Each row is a point on a landscape with many valleys, with its height.
From any point a ball rolls to the lowest of the 2 points nearest to it. It stops when none of these is lower. Distance is the straight distance between rows; heights are no part of it.
k294 height 15.6: [146 134 159 176 152 110 121 137  88  95 192  92 136 171 126 134 129  84
 171 139 135 130 110 145  68  41 109  83  81  87 140  52 106 150 185 158
  67 141 106 121 104 149  82 139  84]
k779 height 64.4: [125 133 145 140 132  90 146 178  91 115 122 181 109 153 176  88 141 175
 119 115  85  83  86  98 146 150 110  68  73 128  74 128  95 146 131 116
 223 121 161 152 122 168 132 114 146]
k726 height 59.5: [ 81 120 111 119 101 147 110 122 117  98 103  74 166 107 127 180  95 163
 129 145 154 154 124 128 170  87 107  92 136 127 133 191 168 162 154 108
  76 152 136 168 150  84 121 122  81]
k423 height 42.2: [112 151 125 127 141  95 119 133 102  87 120 126 168 127 150 119  97 144
  82 165 141 118 112 106 144 134 102  48 126 130  95 148 135 166 133 166
 183 161 154 126 145 156 135 109 113]
k115 height 39.5: [109 122 150 104 116 158 124 149  80 124 114  90 178 100  96 110 155 180
  92 176 126 167 121 135 148 152 133 155 103 129 171 135 131 104 142 120
 152 152 145 116 192 105 118 148 129]
k587 height 61.1: [134 116 140  81 130 119 138 163 118  80 114 117 117 132 148 101 110 172
 117 140  46  71 151 136 128 146  88 112 120 121 134 128 160 107 142 144
 137 154 150 132 102 135 159 137 146]
k766 height 31.1: [114 135 118 149 158 150 128 158 172 147 124 141 127 101 134  61  97 135
 151  76 170 136  95 102  59 165 127 137 121 169 139 121 117 134 106 142
 141 198 127 153 154  76 164  80  97]
k295 height 14.0: [117 113 172 169 208 136 119 147 103  79 113 172 142 148 129  94  91 126
 142 139 134 127 138 104 103 147 126 115 108 130 119  80 124 147 125 131
 128 138 105 169 183  69 137 120 111]
k395 height 38.8: [172 104 118 120 173 123 152  90 133 104 174  91 145 128 111 143  94  89
 170 129 152 126 163 145 158  50 143 107 201  87 126  62 142 143 144 152
  89 116 105 117 100 121  91 120 118]
k242 height 40.7: [ 85 129  84 150 153 130 136  87 128 140 124  84 110 128 175 148 101 134
 169 108 171 115 121 112 174 107 137 111 220 126  91  56 157 126 120 134
 122  74 146 166 134 155 181 138 134]
k397 height 35.8: [125 115 154 140 140 150 172 114 128 103 140  74 130  82  92 118 150 183
  98 121 127 160 111 179  76 122 146 147 117 139 168  90 110 118 130 119
  96 173 174 105 112  75 159  77 141]
k350 height 33.1: [101 122 121 129 116 139  98 166 180 126  77 179  99 117  90 114 109 124
 154 112 101 139 129 142  74 170  74 134 103 157 168 137 125  98 141 124
 101 118 104 102 119  68  75  94  71]
k79 height 44.5: [113 122 137 102 146 139 190 123 127 164 167  95 107 145  90 113 145 150
  85 119 129 138  95 152 119 101 159 144  99 141 153  97 117 106  84 108
 119 104 147  99 109 191 158 132 129]
k55 height 41.9: [ 92 108 128 134 144 130 127 143 106 122 134  96 101 165 173 135 101 108
 155 113 146  98 147 167  61  83 105 170 100 137 145 114 162 129 159 131
  67 143 112 128 123 175 178 171  83]
k597 height 29.0: [156 119 140 121 143 143 129 111  76 150 160 158 156 142 125 136 146 113
 100 151 101 135 112 111 193 147 165 114 157 110  92 100  82 145 128 105
 186  61 156  96  82 166 105 124 174]
k746 height 31.7: [160 131 144 113 112  67 180 181 136  86 147 159 126 170  98  74 157 127
 162  95 135  95 102 169  58 147 134 113 127 120 134 101 136  97 142 177
 164 161 111 125 154  87  76 143 137]
k18 height 42.0: [118 109 124 142 137 181 132  89 155 144 109 124  51 157  60 101 153 139
 153 161  47 136 165 116 159  92 119 153 114 101 173  63 156  92 105 109
  78  76  93 115 172 123 158 149 120]
k429 height 34.5: [124 131 108 135  76  71 107 143 177 139  89 161  82  89 157 141 159 112
  99  91 134 113 139 140 115 175 107 155 138 156 114 145 117 127 150 153
 181 118 146 141 131 101 117 122 176]
k857 height 29.2: [151 143 161 125 167  93 135 119 120 119  99 162 120 111 136 122 120 134
  75 166 140  81 135 152  97 158 136 154 158 148 142 120 162 131  93 148
 177 116 114 139 151 172 157 158 154]
k58 height 23.9: [140 127 127 142 128 106 135  87 149 124 104 106 133 132  76 157 130 123
 124 145 148 172 131 170 100 105 124 192 146 120 184 167 147  75 110 157
  79 129 103  90 138 124 110 150 129]
k106 height 41.1: [116 127  86 122  93  75 125 132 138 162 138 100 146 115 170 133 134 143
 134  52 158 152  97 103 152 128 130 113 148 129  71 150  74 116 152 156
 155 130 185 133  93 117 120 122 188]
k825 height 6.5: [ 96 121  94  84 107 155 125 119 124 153 167  64 121 109 116 121 134 121
 125 133 129 140 145 143 125 103 113  85 155 135 116  39 110 140 184 143
  84 105 168  63  89 131 133 101  97]
k698 height 56.1: [121 112  77 179 102 134 104 106 175 160  99 147  66 139 127 148 141  96
 173  87 146 135 118 136  68 143 135 208 120 162 182 152 141  74 116 137
 123 116  85 125 116 129 144 102 112]
k979 height 51.6: [ 66  90 138 169 123 116 166 145 110  80 141 132 115 164 170 178 138 144
 149  90 118 107  80 150 153 107 140  84  95 151  81 108 121 131 122  71
 142  67 163 149 101 142 104  89 118]
k739 height 66.3: [101 122 125 140 105 110 171 154 129 117 126 131 101 134 171 123 144 176
  94  91  92 131  80 102 171 133 102  62  36 168  70 135  80 152 127  80
 204 125 151 133 118 124 155  36 165]
k475 height 20.9: [ 96 141 104 185 122 126  60  98  90 160 104 188 101 135 177 143 117  57
 130 124 156 104 150  91  94 132 110 143 116 126  86 109  88 184 173 176
 139 100  90 135 138 138 178 182 109]
k443 height 39.1: [ 59 123 140 136 153 161 120 149  97 155 166  85 105 187 156  91 117 128
 152 119 115 114 103 125 117 106 120 144  97 121 127  84 135 138 132 127
 101 107 145 125 158 197 186 192 109]
k742 height 19.0: [182 130 137 162  99  93 125  96 187  91 114 141 123  94 122 183 175 114
 131 115 152 141 144 165 120 158 163 165 146 136 142 203 135 116  95 126
 121 150 126 138 117  93  83  95 167]
k388 height 66.2: [169 124 121  91  91 119 171 161 176 159 145 155 120 126 124 156 161 114
 146  45 147 134 135 131 159 132 167 145 119 125 111 191 107 114  83  58
 105 127 136 174  84 129  75 107 160]
k232 height 35.2: [146 176 137 170 163  91  92 129 142 140  92 154 146 134 123 118 100 130
 172 141 139 148  71  93  80 148 110  94 130 109 163 150 110 112 105 163
 125 104  99 139 118 127  79 158 108]
k809 height 61.7: [129 108 126  90 115 116 144 156 141  87 147  93 187 107 105 157 116 124
 144  95 184 141 142 165 144 113 133 115 175 131 124 160 138 142 148 128
  85 155 141 152 111  75  64 121  98]
k513 height 42.5: [162  98 135 115 134 145 147 130  93 118 153  99 159  82 114 134 166 107
 168 124 156 117 137 186  99 145 166 175 202 111 131  55 119 125 175 135
 133 104 138 132 122  61 113 141 163]
k491 height 58.7: [139  99 130  92 118  89 160 178 119 101 120 136 114 136 168 125 138 131
 156  72 102  54 156 164 108 141 115 146 162 103 114 114 141 116 162 142
 132 126 143 162 102 111 131 177 174]
k296 height 31.8: [134 133 107  65  86 147 127 135  84 211 172 125 147 131 120 120 158 123
  91 145 132 143 119 113 188 157 143 156 144 139 114 116  81 125 159 112
 185  84 143  89 102 198 115 146 161]
k935 height 39.7: [153 155 140 109  62 113 113 184 186 125 107 153 120 132 166  99 142 112
 139  81 189 113 112 164 100 204 153 147 125 191 119 199 126 141 133 110
 163 199 141 124 144 133  90 107 123]
k120 height 28.6: [133 131 139 123 118 142  87 131  88 133 115 189 143 129 136 125 129  75
  66 193 141 134 174 105 136 162 131 133 104 165 105 138 130 157 150 129
 206 142  97 102 168 129 111 119  90]
k348 height 62.9: [143 149 133 113 131 132 112 155 105 146 135 154 100 145 172  70 129 151
 136 119  45  70 119  81 123 164 113 106 106 104 115 104 108 139 143 145
 173 134 152 138  85 172 174 160 164]
k499 height 55.0: [135 133 102  83  90 126 161 155 123 146 149  74 155  93 145 141 145 150
 110  94 171 117 119 122 129  96 152 119  87 126 139 187 138 125 117 108
 109 195 142 182 134 142 167 126 143]
k927 height 33.0: [ 96 104 164 109 170 119 175 189 155 122 103 149  99 152 155  96 110 173
 116  74 131 104 115 130 148 164 123 163 120 179 124 157 143 117  65  83
 158 126 133 184 140 163 141 137 132]
k836 height 36.7: [134 155 158 119 120 179 129 107 118 129 132  77 155 132  66  80 141 167
 112 205 107 134 130 134 122 122 147 141 123 108 197  97 165 117 120 133
  97 167 118  79 179 157 168 143 114]
k326 height 21.4: [168 150 164 161 140  82 119 146 202 112  99 196  62 104 165  91 126 131
 127  75 154  61 120 181  22 179 144 154 133 175 100 125 127 178 119 125
 131 166 133 132 123 103 165  93 175]
k72 height 47.8: [ 77 126  86 117  95 117 169 144 155 167 159 116  78 142 168 161 143 124
 160  71 121 120  79 122 133 109 127  83  95 167 105 117 119 114 111  84
 144  66 139 148  71 156 112  94 110]
k558 height 57.4: [ 57 107 102 109  99 155 124 141 103 151 130  58 153 122 159 154 122 153
 130 112 158 164 116 116 176 100 128 140 105 137 124 164 141 118 145  92
  94 137 152 153 161 131 155 145 119]
k813 height 17.9: [131 149 136 143 125 135 139  92 157 139  97 114 135  98  91 171 117 187
 105 162 163 160 106 150 109 100 137 155 105 133 191 220 165 126  69 100
  70 160 100 148 165 138 133 137 100]
k595 height 23.0: [172 158 170 143 174 129  88  93 117 145  92 189 143  90  94 124 116  91
  69 177 133 130 162 110 100 113 120 114 106 107 121 113  94 173 115 142
 103 113  94 100 150 101 139 166 120]
k566 height 43.6: [ 72  96 105 120 111 120 126 160 148 131 125 128  81 157 195 158 108 100
 174  64 128  94 141 152 102 118 104 148 122 159 114 140 149 126 144 105
 101 104 132 144  79 150 134 134  92]
k530 height 12.5: [135 138  91 108  98 135  89 102 102 162 163 118 136 114 141 137 138  65
 133 138 133 113 157 124 111 121 123 103 175 108  95  72  94 153 195 191
 121 101 134  73  79 130 133 150 120]
k413 height 60.5: [171 132 130 138 134 158 110 120 147 122 140 204  70 142 114  90 121 129
 145 166  37  85 153 101  81 150 118 146  76 141 153 118 144  95 119 135
 142 158  72 116 113 124 154  91 111]
k528 height 25.8: [143 108 154 156 119 104 122 139  97 114 124 199 127 139 118 154 181  99
 151 125  99 104 134 129 124 130 150 134  85  96 127 115 104 116 140 129
 160  69  96 154 137  94  72 172 146]
k415 height 37.8: [102 154 125 167 140  81  88 147 118 145  95 134 147 124 182 128 117 149
 169  82 152 131  68  99 104 139 105  96 125 106 101 157  82 134 142 165
 138  99 159 150 105 136 102 181 134]
k546 height 37.4: [105 150  79 119 115 130 128 120 111 193 137 137 109 105 199 153 129 111
 156  97 170  87 117  95 147 135 143 132 184 132  96 101 129 157 123 124
 151  76 128 198 108 188 168 168 136]
k946 height 25.7: [185 132 170 125 138 127 180 163 149  89 157 179 154 146  66  91 134 140
 147 104 118 127 113 135  90 139 150 119  98 106 150 146 123 133 101 119
 131 195 114 152 124  74  70 100 124]
k989 height 42.3: [113 105 118  99 104 154 132 149 107 147 144 106 143 135 105  85 152 135
 117 111 114 159 129 127 129 165 134 184 126 131 144 100 107  79 164 149
 154 144 148 104 141  90 133 137 155]
k191 height 37.5: [169 133 125 132 112  82 175 152 192 107 113 156  63 134  97  90 147 147
 164  74  89  84 112 178  45 154 104 161 148 133 158 107 145  65 120 163
 139 148 121 111 100  98 124 108 159]
k627 height 41.2: [ 94 115 113 103 170 121 167 131 167 108 119 151  72 149 122  94  71 128
  95 110 108  93 167  97 163 104  89  81 143 155 101  85 172 135  94 146
 136 147 106 160 148 126 183 106  86]
k574 height 32.7: [127 101 114  98 106 130 132  99 128 172 145 120 143 126  90 177 151 131
  96 111 114 196 143 132 180 113 136 167 122 114 115 176  78  99 116 108
  86  76 155  71  82 131  88 138 169]
k778 height 38.2: [180 151 156 143 147 178 113 139 121 171 196 150 135 164 110  98 123 101
 169 105  66 150 105 112  81 143 136 168 107  74 135 119  71 118 126 110
  83 133 157  94  49 140 102 140 152]
k807 height 47.5: [103 142 110 115 106 144 119  82 157 110 103  73 108 111 146 150 109 153
  53 180  71 167 149  91 224 143  77 103 126 166 105 132 152 144 129 105
 155 130 145  98 128 134 192  49 179]
k764 height 17.2: [110 152 139 126 140 205  89 132 111 184 110 138 134 114 127 124 119 148
 130 183 103 182 103  96 149 156 127 139 118 144 152 149 128 136 105  46
 127  94 126 118 141 141 105 141  87]
k957 height 69.0: [177 132 128 128 161 167 137 126 165 136 149 167 146 154  92 122  99 105
 181 111  97 174 148  81 157 150 121 172 167  86 146 170 127  93  78 118
  95 145 104 139 101  90  74 123 125]
k347 height 28.9: [135 124 107 106 129 127 150  64 149 148 108  87 135 117  89 175 126 159
 116 145 120 185 145 145 183  85 123 158 178  93 142 176 141 103  92 117
  65  98 135 101 129 132 113 157 160]
k305 height 43.1: [148 153 141 118 112 120 115 186 119 113 122 139 160 139 176 104 129  93
 166 102 196  88 126 169  38 185 132 165 149 156 114 150 136 137 164 145
 135 197 119 145 139 130 136 158 114]
k980 height 18.9: [119 142  91 135 108 135  99  83 137 189 115 139 118 173 148 134 105 109
 114 130 117 184 144  63 215 112 123 165 142 125 104 171 123 106 111 119
 161 111 124 107 128 172 125 140 139]
k192 height 30.5: [163 130 136 153  78  87  94 129 135 150  93 210  86 102 153 145 187 130
 116 113 105 102 148 115 132 165 140 182  79 128 122 179 100 125 129 128
 193 110 101 168 134 123 101 141 177]
k135 height 44.3: [ 75 143  95 123 110 122 141  84 137 119 102  75 115 115 166 158 107 149
  91 155 135 116 126 102 206  98 103  57 151 146  79  81 154 152 117 123
 143  88 153 125 148 163 189  99 135]
k960 height 55.6: [123  93 110 118 113  67 179 139 121  73 142 125 120 134 163 169 141 124
 139  84 122  71 142 159 154  87 127  68 144 110  70 101 138 130 144 141
 139 106 154 158  94 120 114 120 149]
k372 height 32.2: [137 127 150 110 136 155 150 118 127 134 123  84 143  70 123 144 141 169
  59 126 120 169 124 148 129 154 133 143 120 137 124 149  94 147 111  86
 101 151 195 105  84 111 171  77 186]
k876 height 53.6: [130 100  85 159 131 153 121 135 133 127 103 117  90 127 105 141 132  95
 189 109 165 114 147 159  80 116 127 194 147 140 192  92 179  69 138 126
 106 123  79 161 163 101 151 116  92]
k805 height 39.4: [ 66  91 130 143 112  91 138 157 169 103  79 164  58 139 179 142 147 127
 150  54 135  84 128 177 102 169 114 137 124 182 104 111 126 135 143 122
 147  81 136 146 126 111 119 111 126]
k721 height 48.2: [ 90 136  80 106 101 140 105 119 126 163  96 108  76 140 156 128 122 131
 152 161 113  96 125 131 127 149  98 156 177 156 164 104 186  88 141 138
 147  79  98 126 147 176 164 171 103]
k756 height 49.9: [125 139 147  79 146 161 143 152 100 169 156 123 146 180  93  94 121 129
 116 157 112 123 136 114 187  83 136 131 115  77 134 125 145 123 100  98
 108 102 126 136 200 199 126 222 127]
k496 height 39.3: [120 109 157 142 149 166 156 134  79 120 168  71 157 103 119 137 155 121
 131 119 193 148 122 187  69 107 172 166 134 138 146  66 117 133 161 107
  87 144 153 123 135  97 141 125 108]
k62 height 36.1: [ 54 129 129 146 123 138 122 121  83 128 137  80 110 146 166 111 152 169
 125 172 119 108  76 142  97 139 137  94  83 155 137  83 134 139 147 150
 161 115 144  96 150 195 184 137  97]
k622 height 48.4: [143 148 116  76 122 144 123 132 127 184 151 132 165 134  85 102 123 101
  99 137 124 135 157  71 209  61 130  75 116  55 100 133 106 163 109 122
  91 116 132 113 158 168 121 186 121]
k431 height 10.4: [132 131 148 147 146 195 106  96 108  97 113 107 148 126 100 156 111 166
 165 207  74 169 118 127 169 133 130 108 158 107 172 134 164 140 123  68
  93 103 121 128 126 100  85 111  97]
k205 height 12.4: [ 88 111 172 178 145 113 109 145  86  71 153 117 152 183 122 171 105  97
 142 127 129 148 116 155 112  56  89  82  58 110 114 131 102 158 176 128
  54 120 126 111 116 115  76 144  64]
k732 height 27.9: [104 132 143 123 151 115 158 132 153 126 100  94 120  99 152 123 119 189
  86 113 128 156 102 128 155 172 111 152 146 171 130 161 129 112  86 104
 162 137 165 148 119 139 155  92 169]
k86 height 13.2: [ 88 127 110 180 125 160  96  89  99 140 120 146 143 173 154 155 100  88
 139 146 143 170 127  77 191  95 145 127 132 123  81 120 131 134 133 105
 147  88 123 120 167 133 122 142 104]
k10 height 45.1: [106 129  87  96  96  97 131 108 163 131  89 131  84 119 144 166 109 120
  90 156 115 114 161 130 157 114  90 125 152 161 141 154 191 101 108 136
 149 100 101 131 143 153 131 126 116]
k116 height 46.5: [170 130 127  69 142 129 154 122 128 141 140  99 169 118  94  96 123 157
  97 152  92 128 151  83 247 106 127  94 151  55 121 153 125 131  85 136
 139 136 141 126 135 174 142 145 189]
k615 height 45.4: [164 118 117 123 118 106 136 131 131  76 132  75 153  48 105 118 155 132
 143 154 132  92 142 160  94  99 126 105 141  83 162  94 158 122 163 192
 123 177 129 153 158  57 140 129 145]
k307 height 41.0: [144 133  88 114 112 128 114 115 165 123 113 131 109  74 125 140 119 120
 139 150  91 119 143 109 137 144  99  91 169 124 145 108 159 114 128 146
 144 123 122 143 110  78 119  87 123]
k78 height 19.3: [157 131 159 152 167 156 106 132 113 116 117 164 171 118  67  95 123  88
 125 155 142 163 143 110  84 148 131 143 109 111 155  85  99 134 140 152
 114 158  91 119 177  38 112 119 109]
k675 height 38.7: [136 133 118 178 147 146  93  64 128 137  73 145  94 153 106 128 142 115
 178 185  86 118 145  99 170  98 136 119 160  75 150  72 157 115 118 128
 123  51  76 142 198 125 137 182 141]
k564 height 42.1: [183 122 124 113 151  73 176 107 155  80 144  88 149  84  83 143 115 108
 132 136 173 102 153 172 119  39 127 103 169  80 157 107 161 141 123 194
  98 158  94 148 127 107  97 136 113]
k723 height 35.7: [120 131 130 123 124 166 108 134 116 205 164 117 143 133 137 140 134 133
 135  92 120 181  85 116 129 145 147 164 116 119 121 169  68 123 123  78
 100  92 178  99  61 158 105 149 151]
k869 height 19.7: [127  99 142 142 129 172 133 121  93  89 140 108 163 128 137 161 144 155
 146 148 109 164 122 123 187 159 167 144 147 141 136 150 150 110 122  63
 154 125 143 162 119  90 100  83 145]
k95 height 40.2: [144 141 122 117 116 159  81 133 120 177 144 143 139 145 117  99 123  97
 143 112  78 138 146  77 117 119 117 153  88  64 137 133  89 121 154 150
  82 136 138  97 102 133 137 186 139]
k612 height 24.9: [ 87 126 132 145 123 114  97 148  93 130 114 211 124 165 153 155 132  60
 126 154 161 111 160 121 118 147 106 114  93 149  79 122 121 150 153 142
 160  85  67 124 170 137  94 172  61]
k895 height 32.8: [110 132 150 126 128 134 124 117  73 124 114 133 114  93 152 148 158 145
  82 206 136  81 122 172  85 147 150 128 100 171 148  94 160 149 135 111
 161  93 121 118 154 178 165 139 111]
k370 height 46.0: [144 135 151 110 127 109 151 153 120  87 157 107 156 139 125 128 112  91
 107 125 196 111 145 199  46 111 124 134 135 164 127 134 139 150 159 146
 102 196 122  97 110 148 123 114  74]
k611 height 39.2: [ 92 158 120 142 144 133 110 128  70 120 137  94 165 130 172 118 128 147
 150 185 171 133  82 114 126 168 136  81 161 138 112 105 144 135 147 153
 183 121 136 136 165 166 126 145  92]
k460 height 23.7: [136 161  80 155 119 143  79  46 173 183 108 105 119 158 112 115 116 119
 163 131 111 175 142  47 188  83 134 116 172  65 121 143 121 122 106 150
  85 111 126  99 145 147 149 156 153]
k730 height 50.4: [103 123 122  80  86 160 131 137 128 129 126  96 116 104 124 114 146 160
  55 159  67 139 165  97 179 136  97 107  38 149 134 124 127 131 149 111
 151 157 128 119 152 109 183  70 150]
k643 height 67.9: [130 130 150 166 119 135 136 104  87 129 135 131 118 119 146 115 169 154
  63 140  89 144 100  99 157 151 153 101  55 137  88 102  68 158 137 106
 204 130 173  98 118 136 178  64 196]
k635 height 24.8: [115 116 151 175 189  88 126  86 158  97  59 179  85 141 120 130  94 146
  84 149 128 132 150 131 134 139 113 169 144 151 131 132 164 114  81 146
 154  99  98 138 190 123 153 129 151]
k91 height 20.6: [168 127 147 138 137 131 143 149  94 130 191 155 123 143 110 149 157  66
 165 127 121 101 131 150  93  71 148 107  92  89 131  78 111 139 142 110
 108  90 104 141 102 130  66 153  94]
k853 height 37.3: [ 94 119 150 104 193  97 171 161 153  88 101 142 118 151 143 112  58 162
 119  97 144  96 139 134 137 117  95 102 154 149 117 140 174 146  83 121
 111 133 131 177 138 145 135 142  96]
k464 height 26.5: [177 109 156 168 113 122 121 123 113  79 125 114 168 118 157 165 176 129
 180 102 155 136 124 158 137 160 199 168 163 118 126 181 130 115 129  96
 142 150 144 178 121  70  86 129 190]
k923 height 10.0: [162 132 148 149 116 116  87 117 138  81 102 133 177 116 121 172 117 128
 133 154 149 142 146 134 141 135 138 153 133 127 163 239 167 126 107 128
 106 176  84 163 151 102  91 141 119]
k291 height 27.5: [117 153 103 130  90 141  94  93 174 168 159  52 127 152  99  74 151 147
 172 131 105 132 145  62 171  88 147  86 149  79 145  88 137 124 117 157
  72 122 136  94 124 166 168 129 143]
k999 height 33.9: [133 158 113  95 104 151 133 129 120 149 179  63 167 136 102  90 117 136
 147 153 151 126 108 128  82 104 145 122 124 113 174 108 145 107 146 163
  95 189 130  89 127 173 150 141  90]
k495 height 20.2: [147 120 178 143 181 131 162 169 116 113 153 190 125 146 110  88 124 136
 115  95 127 105 121 118  76 115 157 112  53 117 119 119 101 155  98 102
 126 160 128 169 144 115 133 123 123]
k776 height 57.5: [124 130 145 130 160 152 150 115 139 111 134 142 125 167 110 138  75 173
  76 155  95 154  91 118 161 135 110  89 111 160 135 218 137 177  72  84
 127 163 136 114  75 185 144  54  97]
k690 height 19.8: [132 123 158 173 189 118  89 115 124 104  87 194 121 120 145 103  91 160
  96 157 125 126 160  78 148 145 136 153  95 138 106 141 141 140 107 134
 166 151  91 179 216  97 157 119 142]
k827 height 32.4: [117 124 139 106 139 120 135 124 130 109 113 188 119 160  81 101  97 119
  58 166  77 151 157  97 172 135  94 101 105 140 121 130 131 130 114 150
 182 128 109  88 149 120  97 106 102]
k119 height 55.1: [119 113 150 145 140 131 149 131 119  80 142 127 118 158 133 137 117 164
 121 126  71 137  97 146 120 137 128  78 102 147 128 150 117 144 123  89
 130 138 164 107  60 131 108  64 122]
k537 height 58.5: [132 107 122 182 147 152 120 101 158 119 131 144  58 148 136 103 125 141
 146 124  83 125 115 125  69 156 135 189  93 180 160 139 141  88 104 139
 141 173 101 113 119 130 200  74 132]
k331 height 52.7: [150 140 100  85  59 136 157 127 137 164 162  91 129 101 111 122 181 140
  89 119 112 144 140  85 151 110 144 119  33 110 143 148 104 108 132 133
 146 181 121 143 141 116 164  92 177]
k995 height 62.4: [174 137 144 122 115 123 126 126 173  95 120 208  92 125 103 136 125 156
 115 157  44 107 153 130  94 168  97 128  76 135 147 194 132 124  99 122
 117 163  98 104  87 121  95  69 122]
k842 height 45.2: [126  96 112 115 130 178 115 106  83 159 175  90 176 117 132 138 146 106
 145 120 158 159 146 118 172 131 181 175 182 117 110  92 115 123 158 118
 124 106 151 133 138 103 140 151 169]
k101 height 15.5: [177 153 173 133 121 145 119 184 176 138 106 206 102  98 126  84 124 123
 164  72 129  82 135 163  25 174 126 173  92 157 119 133 112 144 139  92
  89 186 110 118 114  76 131 104 128]
k712 height 41.7: [146 141 114 104 106 120 180 118 170 162 143 135  73 112  90 101 159 138
 104 110  92 121 109 150  71 140 121 142 115 146 152  86 114  87 107 148
 143 126 138  82  81 135 144  97 145]
k920 height 21.8: [131 157 128 155 153 172  92 124 145 153  94 143 125  97 124  91 112 178
 151 169 105 177  84  89 125 208 116 152 151 161 170 147 131 101  96 107
 168 133 118 135 144 110 120  93 112]
k287 height 67.8: [199 142 137  79 144 141 164 133 158 158 138 163 161  93  92 136 128 117
 112 115 132 148 151 123 163 150 140 156 171  94 125 186 116 124  59 100
 116 140 130 129  83 130  89 120 154]
k686 height 34.6: [132 145  90  91  77 137 121 157  87 223 159 148 136  99 168 138 154 111
 139  84 153 113 133  87 193 144 135 162 152 112  90 124  71 157 159 107
 181  89 138 189 111 167 126 176 160]
k815 height 29.1: [ 75 115 121 133 121 134  97 162 143 144 115 181 114 155 134 123 109 104
 134 117 125 146 130 102 108 133 107 120  61 154 128 160 124 130 129 120
 131 121  93 121 152 112  89 129  56]
k166 height 44.6: [104 120 119 114 112 100 122 144  61  88 118  98 196  98 155 161 140 140
  87 160 172 110 133 138 188  98 114  74 122 107  66 157 119 149 152 149
 142 128 161 135 166 153 143 164 128]
k955 height 25.9: [189 153 157 130 155 130 106  94  89 138 140 144 181 135  93 127 128  97
 102 190 123 149 120 115 139 128 153 108 140  88 131 145  97 146 111 143
 138 115 117  70 102 153 100 157 136]
k741 height 26.7: [134 150 127 156 156 113  96 130 183 140  95 149 107  69 164 127  98 103
 117 113 201  99 126 143  35 156 130 151 155 189 129 133 148 161 110 131
 124 157 120 146 133 121 169 100 105]
k117 height 64.1: [139 117 155 109 118  83 169 166 179  74 122 138 147 154 119 151 137 134
 132  51 183 114 121 176 159 135 170 102 136 140 118 196 121 143  96  95
 101 148 153 169 118 137  63 113 136]
k298 height 37.0: [129 118 152 116 138 122 106 142 138  97  72 154 123  85 107 148 120 114
 106 162 117 119 166 173  96 160  90 143 159 145 147 106 147 122 148 126
 111  98 117 104 134  72  98 130 109]
k639 height 31.5: [141 148 125 186 182  93 117  77 153  99  92 127 106 159 116 149  80 118
 168 153 134 156 102 129 108 125 108 111 197 130 163 117 156 110 100 151
 116  90 100 118 101 134  96 106 108]
k358 height 47.6: [136  91 117  88 105  74 152 126 100  76 151  82 209 131 103 179 128 139
  76 144 178 130 126 173 206  84 142 100 157 127 110 212 145 128 134 145
 135 144 146 123 142 158  96 128 151]
k814 height 48.8: [127 103 111  97 100  59 153 114 119  85 158  86 158 128 117 176 139  83
  69 135 195 113 163 190 126  73 133 120 143 146 106 165 151 128 150 185
 120 161 128 104 138 142 123 141 119]
k733 height 5.4: [104 105 135 177 135 133  90 102  80 101 157 101 186 173 139 173 111  83
 131 118 164 166 131 123 151  66 142 127 115 113  86 144 101 142 169 134
  78 123 143 106 129 107 113 158 111]
k404 height 44.2: [142 130 102  68 123 113 136 139 133 149 146  93 177 107 126 118 105 159
 112 108 123 156 121  86 208 131 115  94 166 106  99 153  99 120 131 140
 137 137 175 124  98 135 110 114 174]
k811 height 26.6: [100 146 143 183 189 155 116  95 139 111 116 108 129 168 123 103  75 164
 156 157 131 190  59  99 132 164 126 104 180 164 157 133 143 121  92 123
 155 129 124 121 126 130 120  91  92]
k16 height 13.4: [121 114 119  75 125 127 165 163 113 141 171  90 115 113 153 126 136 135
 135  74 139 104 133 186  84 109 114 117 163 130  88  61  97 152 188 118
  85 111 187 105  54 133 130 133 132]
k717 height 51.0: [ 87 104  97 131 106 160 119 129  89 149 138 113 109 142 130 158 159 100
 175 152 143 127 133 148 119 120 150 168 136 134 158  86 163  91 158 116
 123  73 102 147 161 128 118 164  91]
k335 height 44.4: [141 124 119 121 125 141  94 105 129 109 109 103 151  83  98 123 126 128
 140 165  86 126 166 102 158  95 116  81 126  66 144 103 135 145 151 165
  88 133 126 120 144  67 130 134 130]
k374 height 42.4: [147 130 147 108 122 139 147 129  67  96 159  90 196  85  85 142 168 126
  92 199 180 126 118 170 121 111 171  96 122 124 154 128 146 148 137 129
 144 153 119 133 174 118 117 130  96]
k184 height 30.9: [136 164  95 108  98 124 109 106 165 167 138  65 119 106 106  69 139 129
 131 139 140  96 145 102  97 112 126 114 155  99 157  71 145 119 133 206
 102 158 135  86 137 172 198 144 138]
k480 height 35.3: [164 130 124 172 175 122 101  56 129 110  98 123 126 151 128 167  90  76
 173 169 121 137 154 125 157  77 126 121 205  84 128  92 150 139 129 137
  91  76  94 116 115 124 117 150 134]
k212 height 17.3: [122 141 112 155 135  97  83 130  91 143 149 153 139 155 168 159 122  41
 175 104 159 102 144 122  94 100  87 107 140  93  72  90  79 163 185 187
  88  96 103 137  94 131 128 200 100]
k454 height 35.6: [130 122 134 142  93 126 150 169 180 130 117 146 102 137 132  67 155 137
 130  56 159 142 114 144  84 187 151 187 105 183 132 154 118 110 121 123
 174 211 130 133 166  73 134  83 153]

For each start below, name the point where the ball stops.
k587: k733
k119: k733
k726: k295
k358: k295
k814: k101

Call two points neighbours if one is among the 2 nearest of the other. Go from one point of each pair to the other, from neighbour to neighbour, staying as low as possible. Name the highest point that can't be avoided.
k732 and k733: k374
k101 and k732: k814
k431 and k923: k464
